A landscape with many valleys, sampled at points; each row gives a point and its height.
A ball rolls from a point to the lowest of its 2 nearest points, and stops where none of them is lower. Distance is the straight distance between rows; heights are no part of it.
<1530> h=226: [168  92 133 100 163  84 180 109 131 164 136  58 141 115 101  85 111 135
 150 158 142 154 115 138 122 141 136  84 175]
<1391> h=396: [121  99 144 189 111 149 103 100 145 125 104 174  98 127  85 163 181 110
 155 106 121  96 171 151 158 128 126 116 161]
<470> h=545: [134 103 177 121 155 124  96 139  92 167 104  81 128 133  78  54 147 152
 158 139 112 106 159 154 152 115 167  96 162]
<1036> h=441: [128 143 171 137 106  90 142 116 108 121  84 134 121 151 144 121 137 143
 114 170  89 111 124 105 125  89 174 104 120]
<394> h=483: [125 173 141 124 167 105 160 196 128 166 168 146  99 114 138 130  98 157
 138 131 131 160 135 119 165  98 108 118 135]
<949> h=353: [136 108  81 133 194 130 114 112 132 187 122  27 172 119 125  72 117  91
 116 170 124 115 129 146  98 121 169 142 184]
<1295> h=337: [177 106 160 107  96 100 169  88  87 149 145 158 124 137 144 170 146 109
 169 128 129 138  79 104  83 100 126 137 101]
<1431> h=433: [118 124 143 154 129 106 146 117 132 195 171 168 116  94 140 141 119 147
 203 122 129 139  86 106 130  91 115 128 126]
<128> h=450: [127 145  95 116 132 135 120 111  85 119  94  85 166 125 143  86 106 125
 118 146 118 111 101 149 115 165 125 137 146]
<248> h=524: [129 112 105 103 128 122 116 109 150  91 187 126 188  61 170 139 113  94
 158  97 121 104 140 170  68  95 162 100 119]
<414> h=436: [139  93 110 135 113  93 157  71 145 126 144 113 112 107 149 127 143  79
 167 193 136 152 148 118 108  87 136 145 151]
<1558> h=555: [153 128 142  86 138  67 152 105 107 137 160 112 127 108 123 157 118 137
 195 160 118 114 129 142  92  69 143 123 107]
<684> h=319: [145 166 121 161 142 140  75 123 114 187 125 156  81 130 100 139 173 152
 170 150 161 105 119 122 157  99  85 123 143]
<279> h=301: [136 102 175 116 147 107 118 111 135 137 130  98 124 124 144  66 139 166
 131 145 132 166 135 166 189 106 148  67 126]
<750> h=512: [105 146 155 104 107 209 132 107 186 152  91 123 119  96 145 120 110  94
 104 133  92 159 109 133 138 124 128 120 157]
<1410> h=636: [117 104 106 137 165 144  86 167  97  83  99 133 143 159 141 124 127 180
  75 118 139 175 170 107 119 126 161 151 119]
<344> h=473: [111 128  91 152 135 100 108  91 107  82 104 136 143 146 111 178 143  88
 134 149 159 103 111 160 152 157  83 155 131]
<412> h=422: [134 150 129 228 123 171 110 131 104 129 127 177  92 126  87 169 178 139
 126 123 123  91 176 134 153 121  92 109 119]
<1364> h=303: [121 158  83 168 134 107 158 144 128 144 150 115 120 107 135 109 134 143
 125 126 130  84 149 135 117 170 130 100 119]
<1872> h=393: [132 182  92 139 199 196  93 156 148 120 120 123  95 143  79 179 131 125
 111  83 148 149 157 149 145 165 154 166 143]
<944> h=376: [ 94  90 162 121 109 124 111 147 135 142 136 200 126 152 122 112 159  80
 172  73 120 126  81  93 139 124 111 162 130]
<1549> h=259: [119 105 146 151 116  58 162 154 147 143 152 141  88 131 153 187 182 118
 154 142 102 145 157 131 183 125 135 111 114]
<702> h=394: [142 112 176 108 167 121 129 140 118 130 132 155 146 128 173 110 101 131
 166  90 130 182 125 103 139  84 135 119 117]
<1789> h=379: [106 150  70 108 146 165  99 160 183  97 136 124 100 168 111 171 140 141
 104 105 128 131 173 137 137 174 125 147 140]
<912> h=404: [146  92 120  76 111 109 111 116 165 118 152 144 117 148 139 152 144 116
 178 146 153 105  95  89 115 146  95 136 156]
<1374> h=241: [146 107 168  72 146 110 190 150 158 126 119 108 163 109 110 106 125  98
 171 128 105 133 109 114  92 131 149 126 159]
<330> h=240: [164 180 114 131 113  92 163 134 144 109 132  95 112 144 103 115 127 162
 156 103 120 111 123 193 192 173  97  94  90]
<1947> h=273: [163 180  98 114 126 111 156 135 137 119 133 106 115 124 105 120 118 150
 117 122 141 121 121 151 130 193 132 105 113]
<1699> h=465: [135  72  97 108 128 129 142  65 157 114 150 112 118  92 141 169 137 104
 134 154 149 153 146 147  71 110 149 112 163]
<2050> h=649: [104  85 130 182  88 192 120 128 121 177  93 120 110 137 128  85 133 149
 143 141 120 115 105 130 110 122 102 122 187]
<1188> h=567: [101  79 124 128 119 111 139 103 182 134 110 105 154 103 113 102 133 142
 144 165 111 129 168 144 121 117 174 118 147]
<52> h=395: [132 106 169 107  87 131 121 135 123  95  55 126 124 152 124  81 163 155
 137 142  89 130 121 131 134 109 137  83 131]
<876> h=274: [165  75 178  98  97 170 120 117 153 127  70 106 123 163  97  71 166  87
 180 143 113 145 136 161 156 148 104 131 186]
<1725> h=266: [159 111 151 103 115 111  86 100 117 138 105 130  88 165 134 135 151 137
 157 160 112 154 132 137 197 119  92 119 148]
<570> h=442: [146 163 110 141 125 126 111 113  99 109  73 138 104 173 181 132 111 119
 126 172 135 114 123 106 145 131  51 129 153]
<1392> h=625: [108  86  94 117 118 132 118 135 101 139 140 105 165 156 178  78  98 139
 146 159 108 113 140  74 115 128  72 112 141]
<766> h=615: [129 130 169 141 117 131 157 127  93 194 135 115 179 105 142  52  91 111
 140 135  78 107 116 119 114 123 152 121 128]
<331> h=268: [122  94 162 166 121 109 134  87 169 123 102 155 153 108 121 107 122  84
 151  96 122 129 119 142 112 152 136 124 146]
<1888> h=664: [109 133  63 144 124 174 141 126 132 125 152 103  97 139 155 148 112 129
  76 156 156 181 120 134 132 148 125 124 148]
<1586> h=421: [150 179 111 109 113 144 173 176 106 106 122 129 106 141 174 143 104 116
  80 115 142 153  78 109  89 141  96 114 108]
<381> h=741: [109 110 119  79 154 104 125 126 178 104 139 119 142  99  98 159 153  91
 132  93 139 140 129  99  90 134 200 145 158]
<1005> h=446: [135 182 127 111 105 171 158 171 137 114 128 118 117 159 147  96  95 150
  77 145 162 171 122  79 114 123 119 109  99]
<264> h=193: [157 188 129 108  95  93 167 105 117 119 154 120 117 129 151  96 133 132
 154 142 118 100 114 176 182 122 107 105  76]
<738> h=408: [136  97 159 125 136 138  58 132 134 159 134 193 142 140 141  91 142  99
 172  99 116 103 103 109 125 163  72 141 139]
<1002> h=504: [156  97  73 110 156 143 144 109 134 110 171 133 107 109 162 228 111  67
 181 134 123 125 153 177  72 158 135 157 139]
<1195> h=454: [141 127 139 155 113 123 181 113 149 154 164 151 128  81 114 153 100 191
 175 117 130 133 106 119 116  63 139 104  81]
<2054> h=531: [138 135 140  97 148  94 167 122 102 156 176  77 162  97 129 113  97 177
 183 162 156 115  86 144 122  60 156 127 122]
<1389> h=755: [104 112 159  90 113 116 129 137 189  94 104 125  91 142 108 163 136 117
 128  62 125 135 136  94 171 125 142 132  92]
<1712> h=277: [136 106 155  96  96 117 103 111 145 106 127 139 146 156 140 103 151  98
 120 111 120 120 109 127 169 150 123 104 105]
<1550> h=489: [125 167 125  98 120 209 153 136 161 149 141 102 104 119 101 137  98 170
  57 107 154 176 109 119 145 142 148 134 123]
<1486> h=713: [102 112 151 136 116 150  72  83  92 112  74 135 134 135 128 104 159 100
 105 163 125 106 117 151 135 120 146 171 155]
<1920> h=491: [143 171 131 108 165 115 113 131 125 134 137 137 121  89  88 149 149 166
 145 131 171 114  94 109 138 130 143 120 111]
<1913> h=149: [ 97 143 138 145 160 200  60 163 108 102 122 152 106 110  97 147 140 154
  91  80 128 138 182 129 153  87 162 151 149]
<1832> h=750: [124 107 164  92 141 115 140 139 193  98 133 130 117 122 111 169 104 156
 107  84 112 129 156  74 113 128 154 148 100]
<359> h=643: [ 99  75 107 109 135 120  99 121 127  74 124 121 172 179 154 131 101 122
 128 139 120 139 146  93 104 137  87 139 156]
<53> h=478: [132 144 139 101 105 159 156 113 156 147 145  86 101 106 112 118  79 164
  73 150 146 163 122 139 154 116 106 101 113]
<875> h=574: [132 224 103 125 133 127 220 171 113 105 163 105 132 141 110 194 106 137
  85 145 125 106 138 161  88 118 132 144 113]
<643> h=624: [109  95  72 124 142 129  96 190 102 110 122 108 143 161 144 105 128 192
 114 137 144 138 131 105 115 148 114 137 138]
<205> h=566: [154 115 173 105 109 150  73 121 103 163 119 102 131 137 105  43 162 178
 128 145 110 117 144 107 148  92 156  81 115]
<15> h=406: [165 158 169 147 101  70 141  97 108 147 123 131 108 159 127  86 115 140
 130 136  50 112 149 109 135 122 131  96 110]
<1808> h=485: [145  84  91 130 165 132 129 104 118 135 178 128 110  67 146 211 130  79
 135 144 153 150 147 174  58 125 139 122 134]
<621> h=343: [102 153 140  92  83 131 217 159 155  92 101 109 129 119 114 138 119 140
 116 132 118 118  84 130  83  71 147  98 121]
<1539> h=494: [112 170 115 155 104 156 154 144  98  67  81 130 122 148 165 198 138  91
  73 121 137 141 127 134 144 118 103 167  84]
<1109> h=368: [146 204 125 131 164  92 149 182 104 147 128 126 125 176 118 103  92 163
 179 129  90  95 145 129 136 144  98 108 135]
<1373> h=644: [144  98 153 105  98 118 166 128 102 187 143 111 111 129 151 112 142 113
 113 179 134 136  91 105 119 169 128 136 158]
<2059> h=371: [137 141 163 131 109  72 198 132 103 176 170 116 125 153 138  72  91 150
 150 137  72 102 124 124 133 140 106 100 112]
<485> h=513: [105 175 116 127 135 143 176 140 126 103  86 104 106 133 133 232 128  70
  84 126 123 136 110 132 126 111 138 180 123]
<1372> h=271: [161 167 123 140 109 138 140 154 142 129 125 139 116 138 105  96 120 170
 183  74 119  91 136 172 195 151 105 139  95]
<1334> h=550: [ 97 105 105 128 150  93 147 131 142 101 125 102 156  89 149 157 116 139
 146 144 111 137 152 141 121  98 158 118 155]
<1076> h=677: [140 120 132 144 113 154 114 129 126 172 136 149  95 123 127 124  94 162
 131 129 146 151 112 110 140 165 104 126 151]
<260> h=753: [141 174 106 116  76 169 110 135 100 111 139 134 139 134 103  87 125 155
  96 123 147 100 111 158 135 170 131 161  80]
<1395> h=521: [111 193 152 108 175  82 153 174 154 127 123 106 130 120  90 140 107 157
 130 133 104 103 174 142 139 119 143 116 149]
<116> h=672: [ 85 113 130 204 113 179 125 122 110 140  92 189 108 117  97 147 111 128
 114  91 126 106 120 132 122 142 116 165 137]
<569> h=276: [107  69 108 123 162 116 136 163 135 103 169 147 128 118 163 173 170 102
 105  79 174 166  87 107  78 108 120 111 146]
<90> h=445: [140 168 125 188 148 145  79 127 146 151 148 173  79 101 111 146 142 137
 127 145 118 114 191 105 160 138 109 109 111]
<1484> h=413: [103 118 123 140 139 176  41 110 113 157 161 125 137 106 149  79 114 126
 108 133 139 132 167 156 153 145 106 134 142]
<606> h=314: [126  73 110 112 139 100 132 138 148 103 148 133 172 113 149 130 156 109
 102  98 153 139 109 107  54 161 130  98 157]
<1287> h=673: [101  96  91 121 127 180 141  77 168 113 134 104 125 126 149 144 125 106
  71 112 164 191  77 146 109 153 140 117 154]
<1614> h=420: [147 161  45 104 161 118 132 120 121 102 122  51 172 143 161 105 111 125
 100 141 154 120 116 154  93 139 127 106 157]
<1760> h=606: [122  87 106 126 119 151  87 154  92 131 120 118 134 168 142  81 146 152
 123 163 149 128 112  78 109 119  70 112 157]
<994> h=328: [149 195  92 167 142  67 185 180 106 142 180 115 120 128 114 134 120 152
 120 135 154 116 186 145 133 167 117 107  92]
<720> h=355: [144 141 105 162 118 137 161  71 133 152 108  60 114 125 116  98  78 157
  93 168 107 103 133 148 113 141 135 125 134]
<892> h=390: [129 132  91 126  98 150 179  53 169 120 136  83 128  96 145 141  95 154
  98 178 121 124 117 144  89 110 147 103 127]
<858> h=508: [119 191 113 101 187 100 111 149 147 152 121 117 123 130  86 115 144 140
 128 162 151 121 146 124 129 128 137  99 159]
<243> h=419: [122 122 155  87 139 159  94 117 128 136 130 137 143 111 158 116  89 172
 151 143 155 171  94  75 134  81 125 122 128]
<2025> h=362: [ 76 116  80 105 111 122 128 161 195 115 121 119 106 140 104 167 152 140
 151 108 122 116 144 113 124 148 117 130 153]
<1396> h=573: [156 133 176  87 115 113 152 104 144 148 148  96 177 115 189  55 110  70
 137 153  89 142 122 138 102 100 128  69 128]
<1116> h=623: [123 133 114 149 102 111 123  86  74 127 153 139 127 112 147 167 150 127
 107 183 159 125 125 131 131 103 132 161 103]
<1114> h=726: [122 135 123  63 134 109 163 141  96  79 131  83 109 108 132 186 139 104
  89  86 109 149 133 163 127  81 193 165  97]
<236> h=327: [123 106 151 124 118  97  96 130 140 110  97 171 119 131 126 142 178  69
 121 123 143 131 111 142 163 139 133 149 129]
<188> h=735: [ 82  89 111  87 167 126 149 141 157  97 122  85 115  92 114 190 139 109
 112  72 126 168 130 124 102  92 195 171 113]
<1874> h=230: [145  86 159 124 127 131 158 107 199 142  99 138 124  89  75  91 151  79
 153 118 114 141 144 136 127 176 159 114 164]
<133> h=410: [117 182 129 151 146 178  88 170 102 124  86 155  81 114  85 167 132 113
  93  79 130 133 164 136 166 174 145 194 107]
<1031> h=682: [ 88 159 120 191 116 141 145 144 125 133 124 178 132  98 137 150 123 119
  93  84 116 110 114 117 104 124 142 132  93]
<1727> h=185: [143  86 180  96 127 132 166 146 202 115  97 119 122 103  70 111 151 113
 173 121 118 155 120  91 122 126 161 108 163]
<1876> h=333: [153 112 183 102  84 156 112  94 161 118  66 133 124 163  96  94 151  97
 163 144  99 143 113 135 171  91 133 126 151]
<168> h=676: [104  68  93 134 123 155 107  84 151 129 103 130 160 144 116 132 137 105
  74 105 138 148 110 147 100 172 134 125 139]
<1705> h=344: [ 95 117 112 128 128 153  73 102 118  78 171 153 149 136 128 162 122 114
  26 108 170 169 117 104 101 110 113 136  93]
<1700> h=462: [105 157 144 105 105 137 160 172 132 147 141 112  97 139 121 101 127 172
  60 162 139 167 133 115 146 121 122  68 130]
<325> h=584: [110 243  92 155 148 125 195 235 122 121 155 134 128 155 113 157 123 116
  82 125 150 133 145 153 110 157 148 143 110]
<1059> h=145: [ 93 135 113 132 132 160 111 159 153 104 107 128 116 147  72 136 136 188
 100  80 110 109 165 111 113 133 166 142  97]
<1824> h=369: [128  97 145 100 117 163 111 131 173 143 107 147 128 135 121 128 138 119
 189 133 154 124  79  85 124 119 100 185 165]
<1253> h=392: [129 145  83 165 153 215  61  92 112 146 152 147 160 144 141  85  86 112
  76 137 153 143 130 152 122 148 110 152 125]
<1743> h=338: [136 169 101 152 104 110 171 167 132 168 187  99 140 139 144  50 108 150
 121 124  83  74 154 123 126 146 110  82 102]
<504> h=688: [ 82  99 131 155 127 112 113  94  99  97  76 150 162 127 140 148 121  88
 113 177 117 136 135 128  97  86 158 168 168]
<931> h=409: [107 100 148 163 131  97 122 144 119 160 147 199 121 120 171 159 112 110
 197  87 118 120 102  94 147 125  97 163 117]
<775> h=398: [112 163 121 135 176 148  57 117 123 144 132 136 148  86 144 119 128 125
 108 147 153 141 127 113 146 104 121 139 146]
<198> h=596: [125 116 181  90 128 116 143 140 120 163 134 128 194  90 157  70 110  72
 103 148  61 126 141 107  99 124 168 103 130]
<1675> h=731: [144 123 170 132 109 115  97  90  79 133  91 126 133 129 126 104 134 137
 127 154 110  93 142 154 166 148 154 154 112]
<1233> h=405: [153 153 114 146 144 102 122 146 108 137 114 108 112 153 156 104 131 124
 161 143 104 105 110 127 141 125  81 116 131]
<202> h=714: [131 117 135  67  98 123 173 146 111  89 134  95 127  98 140 170 142  92
 127 112 114 119 109 178  67 124 179 155  94]
<988> h=326: [127 124 149  99 113 173  79 147 132 134 104 157 106 153 106 129 130 150
 166 110 129 100  99 106 155 101  98 163 127]
<1218> h=668: [155  67 147 121 110 134 114  89 127 191 163 136 112 138 140  96  97 175
 159 139 115 154 114  80 155 133 118 146 115]
<1377> h=306: [117 159 110 166 101 124 160 203 130 115 139 157 124 154 140 148 139 154
 187  90 106 111 121 153 176 129 105 165  85]
<716> h=373: [102 128 105 127 160 200  88  78 126 132 161 151 152 150 139 134  94 109
  53 108 148 169 116 117  97 157 126 162 127]
<93> h=391: [121 125  52 120 198 127 119 109 126 139 120  61 163 154 136  87 152 108
 102 148 138 138 101 155  98 167 165 122 188]
<546> h=292: [144  74 159 107 111 114 148  92  99  91 117 131 169 120 160 112 117 108
 137 124 147 143 120 128 102 117 148 146 120]
<1401> h=663: [ 79  66 142 140 124 122  87 113 118  75 100 156 155 179 126 153 113  79
 117 157 119 116 143 123 125 105  97 189 150]
<563> h=224: [131  81 155 146 103  80 158 141 143 144 132 133  95 146 170 135 147 129
 117 119 115 181 131 113 162 123 116  81 135]
<171> h=466: [139 189 127  97 162 126 134 176 132 151 155 139 115 113 145 116 108 177
 166 134 185 163  80 137 160  68 106 141 128]
<1478> h=206: [128  91 178 110  82 131  99  76 115 101 120 159 170 125 144  91 125  64
  94 141 137 147  98 110 125 147 118 144 117]
<137> h=272: [147  91 129 117 123  93 174  80 150 138  87  65 133 133 140  82 125 111
 106 157 141 153 127 126 113 159 118  75 177]
<1465> h=563: [136 194  98 148 133 108 213 138 120  76 105  81 124 143  89 192 116 162
  89 165 127 131 151 139 120 115 135 123 116]
<1230> h=595: [135 252  90 143 119 128 142 187 113 118 151 132 132 162 123 135 122 112
 102 155 154 117 156  97 103 139 137 137  88]
<1959> h=354: [154 104 167 115 123  96 150 110 112 117 119 117 137 143 186 119 113 113
 176 143  97 163 113  88 115  84 129 125 144]
<138> h=229: [ 77 103 105 151 163 120  95 154 123 112 134 158 120 109 146 167 154 129
  89 113 181 158 125 108 126 107 112 121 130]
<683> h=605: [113 144 130 132 112  94 137 115 130 133 109 117 121  96 139 138 153  87
 102 182  89 107 158 160 137 143 180 140 142]
<742> h=380: [ 92 105 137 172 114 134 135 174 128 116 105 138  99 117 108 154 168 138
 119  75 155 134 120 142 167 137 143 145  95]
<8> h=661: [ 91  88 146 146  71 186 132 130 125 150  90 173 124 143 111  96 141 129
 115 103 102 115 105 141 113 152 129 145 139]
<1531> h=743: [159 162 119 120  96 138  80  72 116 145 139 121 135 130 102  87 133 141
 102 140 134  86 146 139 150 168 137 146  91]
<1216> h=534: [ 99 145 119 124 157  94 140 163 124  96 119 114 131 136 124 141  98 170
 121 145 101 130 171 139 138 127 167 157 134]
<1972> h=304: [138 128  89 157 202  98 121 134 147 166 127  69 129 111 123  84  97 129
 129 135 106  91 152 148 116 150 139 114 195]
<1811> h=691: [ 92 109 114 150  95 123 170 148 149  87 132 154 140 105 156 155 106 119
 111  86  99 101 157 124  98 118 154 130  92]
<2018> h=310: [121  99 139 185 130  90 133  52 134 135 127 179 149  93 141 153 126  75
 137 117 157 127 108 143 126 112 102 111 120]
<816> h=589: [147 157 112 152 157 110 142 121 101 134 172 149 119  87 129 215 121 129
 154 158 130 102 150  93  99 133 135 137  99]
<421> h=267: [148 132  91 103 181 100 134 102 143 181 168  76 137  83 134  93 100 122
 147 135 152 125 129 142 127 152 133 113 165]
<1022> h=336: [114 128 116 123 117 101 171 170 176 100 114 110 111  99  94 186 137 136
 164 120 116 120 121 156 145 149 141 144 138]
<1629> h=437: [140 113  91 106 142 101 111 103 139  76 123 134 128 146 153 186 136  92
 137 130 163 105 122 119 116 133  74 105 147]
<863> h=667: [109  89 107 127 125 132 123 135 115  90 112 116 153 138 129 117 138 152
  80  82 141 150 115 163 120 189 161 147 115]
<1621> h=468: [128 146 125 115 148 149  96 158 122  95 134 146 165 118 102 117 145 170
 137 103 200 146 102 108 140 103 129 153  95]
<1837> h=501: [104 131 162 103  95 207 148 149 152 174 116 136 112 112 132 127  59 134
  88 118 120 175  85 129 126 131 132 139 143]
<566> h=407: [139 165 109 154 135 160 113 179 139  91 113 156 111 125  83 163 161 118
 111  48 168 114 125 165 181 164 132 162  89]
<1477> h=586: [143  91 150 108 120 181  73 133  98 155 114 128 129 147 135  79 165 142
  96 134 135 130 135  77 137 122 106  78 142]
<1290> h=305: [134  84 171 140 130 111  85 108 123 142 100 124  97 152 114 111 169 189
 158 140 138 163 143 134 192  82 125 106 136]
<860> h=575: [157 127 134 116 140 112 166 157 116 134 168 145 100 119 115 213 118 145
 176 146 124 100 146 127  78  85 135 109 108]
<1922> h=284: [129 134 128 154 152 172  76 161 124 141 131 181  96 138  95 142 150 165
 184 100 160 125 119 106 167  82  85 128 124]
<102> h=265: [153 140 157 133 141 121 116 166 118 124 125 129 104 145 110  64 150 197
 119  87 131 173 131 157 184  90 138  67 119]
<1452> h=498: [150 197 145 128 171 117 170 182 130 140 153 133 102 143 129 165  55 159
 109 136 134 159 160  87 115 112  97 118 127]
<1934> h=647: [120 109 136 137 125 199  78 164  81 102  98 141 128 160 113  96 112 144
  76 107 133 138 153 133 126 153 149 177 138]
<825> h=291: [ 83  81 119  99 135 131  86 115 116 109 124 150 147 145 129 176 156  79
  57 137 175 148 101 104 115  94 136 143 135]
<891> h=444: [154 161 131  97 112 152 122 130 130 127 123 146 147 123 146 119  97 161
 149 108 186 157  71 129 154  90 110 144  99]
<4> h=298: [125 126 120 137 101  71 175 154 133 110 120 114 115 135 124 204 150 113
 176 133 113 144 109 165 185 133 120 135 107]
<1917> h=232: [134 129 160 110 139 135 102 155 134 105  85 155  97 130 100 124 159 169
 119  82 145 155 136 106 146 117 136  78 130]
<1925> h=634: [108 105 153 162 102 161 148 163 104 195  99 110 123 123 146  35 126 136
 122 139 100 117 110 127 118 121 137 117 154]
<733> h=100: [105 123 104 128 171 172  75 173 103  79 111 137 113 148  57 141 163 154
 108  65 130  96 162 134 134 133 152 179 140]
<560> h=656: [145  54 140 113  89 141 130 100 118 177 145 138 113 138 162  94 128 122
 126 189 150 170 127  78 131 149  91 166 141]
<1225> h=502: [145 104 130 139 100 101 143  68 130  98 144 134 153  89 165 139 140 108
 146 113 109  97 143 168  67  71 162 106  89]
<866> h=315: [151 105 104 158 129 106 156  60 142 142  90 107 123 120 135 125  99 138
 138 151 131 112 137  99 102 133 120 105 163]
<1143> h=370: [125  74 165 165 125 101  89  97 146 110 100 148 104 123  95 147 187 103
 121 127 137 116 150 179 180 165 118 112 134]
<1950> h=604: [160 143  88 172 136  86 131  88  75 126 151 139 133 108 138 182 159 110
 126 162 159  82 122 102  98 157 129 127  92]
<1122> h=505: [119 155 135  88 152  93 161 143 104 186 179  94 158 113 101  67 118 157
 145 161 137  72 126 154 125  84 142 123 115]
<1502> h=347: [155 209 133 139 162  72 203 198 122 140 180 126 133 167  95 128 100 163
 159 132 149 109 166 160 139 154  78 113 115]
<244> h=525: [123 156 142 118 156 132  77 148 139 136 102 117 132 109  80  84 147 164
 133 142 107  85 149 135 121 119 179  95 154]
<41> h=657: [136  97 159 111 121 166 114 147 103  93  75 125 157 162 118  91 131 144
 100  94 117 140 124 111 111 186 149 140 115]
<2040> h=528: [125 139 143 118 110 174 108 121 157 183 124 119 117 114 138  97 135  82
 114 168  93 105 132 122 125 142 106 102 160]
<250> h=626: [142  90 152 131 100  99 134 114 121 164 120  98 120 119 118  92 147  85
  89 177  91 118 141 132 117 181 172 144 147]
<1618> h=388: [166  98 118 136 113  71 157  77 102 154 129 134 118 126 141 136 158 101
 163 183 148 110  75  91 109  83 124 119 147]
<1117> h=217: [165  95 148 105  99 157  69  96 132 142 118 117  98 172 122  89 166  99
 146 135 115 126 162 150 171 161  76 115 159]
<814> h=549: [156 126 164 128  92 123 111  87 160 176 121 111 133 127 155  60 146  77
 141 149  87 128 105 116 145 102 113  88 139]
<769> h=585: [131 129 168 104 103  83 164 118 160 124 105 128 141 109  90 121 122 123
 148 160  89 110 155 153 143 133 185 137 138]
<934> h=533: [111 154 122 133 120 137 190 113 139 127  62 108 111 119  96 193 117 106
 102 123 128 142  69 130  91 125 176 167 118]
<1968> h=475: [134 125 135 149 104 124 146  88 144 123 171 124 136 105 152 113 117 154
 139 124 123 101 120 119 102  71 128  82  89]
<1085> h=471: [121 164  91 149 123 125 125 129  91  79  62 127 132 160 138 168 118 113
 122 125 154 133  98 129 146 153  76 172 129]
<304> h=520: [152 155 122 187 159  97 100 124 107 139 120 176 148 150 124 107 125 179
 192  73 127  92 114 105 107 111 107 103 104]
<480> h=519: [147 112  79  94 134 134 137 117 144 134 181 110 150 105 170 160 109  83
 176 113 129 119 111 153  97 150 106 133 135]
<1499> h=469: [114 123 102 174 154 167  52 114 122 130 165 174 145 164 105 124 105 102
 111  92 141 112 187 128 123 186 110 165 122]
<1228> h=500: [169 138 103 159 153  92 118 142 102 110 131 133 141 130  91 120 121 185
 193  99 154 108 152 105 128 150 122 139  92]
<1041> h=179: [108 119 125 141 142  88  97 157 132 119 126 164 102 132 160 156 156 123
  99 122 121 166 136  70 150 114  98  79 144]
<455> h=453: [ 85 112 132 151 122 156  79 122 150 122 156 185 151 118 135 129 100  96
 127 102  85  84 172 116 121 178 108 170 128]
<1333> h=389: [149 165 124 118  83 134 201 141 115  82 120 116 119 156 161 147 112 144
 118 120 132 138  70 133  97  77 100  90 103]
<1456> h=346: [125 100 147 180 173 100  79  82 130 146 160 180 151 113 109 130 118  92
 136  90 171 150 108 153 157 114  87 101 127]
<1864> h=293: [124 117 143  56 119 145 183 158 176  92  94  82 165 135 106 132 119 134
 142 104 123 143  65  99  89 102 150 119 140]
<1617> h=655: [ 98 172  58 117 135 157 106 121 112 131 184  90 136 148 170 121 115 142
  78 188 147 147 130 136 133 120 133 166 125]
<40> h=642: [105 142 106 133 113 146  99  93  75 162 170 100 136 106 166 105 111 108
  78 196 143 126 136 152 131 127 131 156 112]
<1281> h=434: [130  94 152 169 124 144  74 133 117 141 122 158 150 148 143  87 100  97
 151  89  81 100 170 125 134 187  88 134 141]
<2077> h=249: [177 177 149 107  69  69 152 106  95 135 171 128 106 154 157 151 150 112
 145 150  81 141 115 150 158 103 119 102  77]
<1289> h=372: [127 145 140 154 177 141  64  92 146 144 155 153 144  86 119 132 150 128
 150 117 173 165 123 176 185 100 108 114 142]
<1154> h=745: [108  88 153  40 160  87 143 159 165  98 156 114 134 106  92 161 132 112
 117  73 101 123 175  91  98 139 177 139 127]
<1731> h=488: [133 129 150 190 109 145  89  82 102 118 110 170 133 168 145 124 112 125
 123 134  93 111 169 130 154 123  79 138  96]
<707> h=477: [125 145 121 106 143 138 129 128  81 154 150  81 161 117 104  82 105 176
 116 156 132 114 117 145 124 140 153 147 132]
<1619> h=294: [155 135 167 129  94  72 150  96  85 145 159 161 108 133 152 178 149 103
 175 149  92 109 120 122 140 140 132 133  83]
<789> h=467: [159 167 125 167 124 135  80  90 125 130 163 173 129 131 161 144 109 133
 140 136 117 100 175  93 152 119  85 134  80]
<1559> h=484: [142 126 108 161 151 142  91 120 130 117 151 153 128 132 100 144 106 169
 144 104 145 118 183 107 122 191 115 141 105]
<130> h=701: [107 119 141 100  96 103 153 137 135  69 118 133 174 105 154 139 130  89
 137  76  94  90 113 145  95 125 167 157 104]
<1361> h=535: [113 114  94  94 102 125 128 138 119 123 180 110 161  94 202 107 111 106
 163 136 108  89 127 151  78 118 110 118 120]
<163> h=551: [123 161 108 127 118 150 193 125 148 106  93 107 105 146  79 183 111 169
  97 136 121 135 106 145 118 157 158 161 111]
<777> h=345: [113 113 102 181 105 128 132 185 110 134 131 171  95 142 121 141 171 140
 149 113 137 102 119 152 149 175 104 151 121]
<661> h=195: [112 117 169 124 155 145  65 156 107  96  88 163 125 124 114 130 155 128
 102  62 120 131 151 101 151  92 143 129 121]

Where does a ball stop that starts at each point below?
<1361>: <264>
<188>: <1727>
<1531>: <858>
<1617>: <1530>
<168>: <858>
<1218>: <858>
<750>: <1727>

Call two points neighbours if one is among the 2 nearest of the other. Go from one point of each pair to the other, from neighbour to neighbour, staying as low as possible. Name the highest point that can't be avoided.
<1727>, <944>: <1731>
<1041>, <1727>: <1484>
<891>, <1727>: <344>
<264>, <1041>: <133>
<1922>, <1478>: <90>
<1117>, <733>: <1290>
